Points on a hilly landscape, in no order, each with its height.
A ball rolls from a point to the lowest of its 6 nearest points, and stops where none of them is lower. Distance is the straight distance between rows; heights are no part of it.
k_393: [105 161  80  72 153 148 152 102  83 119 155  30  89]  height 203
k_305: [170 111 131 117 152 123 111 130 102 130 146 135  94]  height 235
k_665: [116 168 136 129 158 106 121 102 142 157 136 132 161]  height 105
k_599: [194 123 100 103 102 147 122 112  60 105 143  45 162]  height 116
k_193: [127 113 158 184  78 164 140 158 173 101 100 172 150]  height 62
k_56: [113 141 159 161  78  94 136 126 155 142 127 146 182]  height 191
k_646: [134 146 154 152 124 113 119 119 152 146 137 159 156]  height 562
k_200: [167 108 160 166 131 155 120 142 135 116 125 169 104]  height 291
k_476: [132 130 193 183  80 132 144 144 168 127 117 141 162]  height 54
k_738: [ 28 106  94 136  86 103 157 148 164 128  79 161 114]  height 66
k_468: [148 131 206 183 102 151 148 153 170 119 110 135 139]  height 673
k_506: [121 146  87  74 168 131 138 107  75 132 144  61 107]  height 185
k_268: [ 84  85 114 171  54 142 154 160 147 123  87 184 160]  height 437
k_348: [172 132 106 109 136 129 129 110  41 135 142  67 151]  height 27
k_667: [151 116 148 159 128 139 111 136 148 121 129 179 120]  height 327
k_575: [127 113 124 165 124 151 111 146 169 109 108 195 131]  height 11
k_908: [164 141 188 167 122 135 129 130 136 141 140 136 137]  height 648
k_704: [129 156 118 101 180 119 128 103  87 154 143 100 122]  height 192
k_778: [163 118 183 180 115 154 131 145 153 120 125 158 122]  height 443
k_791: [158 138 154 136 151 123 116 112 119 154 146 142 132]  height 511
k_477: [ 93 114 106 150 105 135 125 148 177 107  99 188 146]  height 134
k_394: [136 111  82  48 151 123 118 125 108  97 151  64  81]  height 218
k_454: [187 125 190 157 127 146 128 144 107 136 138 112 101]  height 190
k_2: [143 162 126 126 166 123 128  95  63 159 138 102 150]  height 373
k_278: [137 100 110  91 170 128 109 134 117 112 137 134  64]  height 303
k_257: [143 160 146 135 155 116 117 109 123 159 138 136 150]  height 598
k_616: [153  91  81  62 134 128 103 135 111  82 146  91  80]  height 72
k_928: [149 141 102  99 161 124 131 104  57 152 141  84 133]  height 103
k_445: [ 97 163 132 126 142  96 120 110 162 148 131 146 154]  height 31
k_542: [ 99 125 138 156  80  94 132 135 164 136 113 162 169]  height 64
k_455: [140 141  69  99 158 129 146  99  40 126 133  51 160]  height 106
k_763: [113 101 118 173  78 175 130 163 165 102  95 193 154]  height 73
k_483: [133 167 154 149 137 106 120 105 137 161 139 140 175]  height 410
k_695: [107 165 129 111 183 117 129 100 135 152 139 115 119]  height 214
k_360: [ 75 136 113 131 127 109 126 129 188 117 106 162 128]  height 39
k_940: [ 79 120 110 142 106 114 125 141 186 116  98 176 141]  height 55
k_594: [183  93 120  99 131 126 109 133  81 117 150 105 102]  height 167
k_974: [141 111 122 134 162 140 111 142 140 114 123 177  88]  height 285
k_771: [196 110 157 122 110 140 122 138  73 128 146  92 103]  height 146
k_167: [111 140 120  90 177 127 130 114 124 130 145 106  69]  height 229
k_478: [101  99 183 185  54 150 178 174 172 111  82 132 157]  height 640
k_27: [ 80  91  80 155  52 191 144 182 134 129  68 193 159]  height 516
k_335: [ 94  86 130 182  39 180 163 174 145 112  75 172 156]  height 512
k_538: [117 118 144 165  95 123 127 137 170 124 117 175 156]  height 261
k_198: [112 115 172 177  54 117 153 145 163 135 114 147 170]  height 360
k_420: [159 132  67  75 137 130 118 116  70 105 146  52 148]  height 150
k_187: [145 121  75  55 144 126 118 118  89 108 150  57 108]  height 158
k_837: [131 137 127 109 180 119 118 115 124 138 143 126  97]  height 211
k_592: [172 123 136 115 139 124 121 117  63 147 148  96 126]  height 99
k_58: [105 158 112  80 180 134 142 103  97 142 151  75  77]  height 204
k_18: [143 135 190 177 100 135 137 137 164 129 127 141 154]  height 688
k_808: [ 49 106 106 143  82  86 146 147 159 142  91 165 143]  height 110
k_41: [118 140 137 132 154 115 115 119 165 135 131 157 131]  height 163
k_471: [122 126 103  67 169 132 126 120 108 118 151  88  62]  height 257
k_526: [ 70 141 117 131 112  89 126 117 183 131 113 146 147]  height 18
k_42: [ 93 139 125 134 128 104 118 124 180 129 120 161 146]  height 36
k_669: [162 113  97  82 142 119 117 122  74 128 149  78 117]  height 128
k_563: [ 58 162 127 118 136 119 128 108 198 120 124 130 101]  height 69
k_922: [100 163 131 101 184 123 129 105 149 140 139 118  96]  height 237
k_351: [149 131 115  97 167 113 122 119  82 144 149 105 109]  height 151
k_147: [107 134 125 119 168 131 113 127 166 111 125 161  93]  height 265
k_406: [189 109 105  97 112 129 111 128  72 114 156  71 136]  height 97
k_409: [167 123 141 123 153 122 116 121  99 144 149 135 111]  height 206

For each start below, name the point where the ball stops.
k_351 -> k_348
k_147 -> k_526
k_58 -> k_348
k_594 -> k_348
k_791 -> k_348
k_695 -> k_526
k_41 -> k_526
k_257 -> k_526

Two balls start at each pair of points below. Name the first point that both come to, or write -.
k_908, k_305 -> k_348
k_483, k_704 -> -
k_837, k_646 -> -
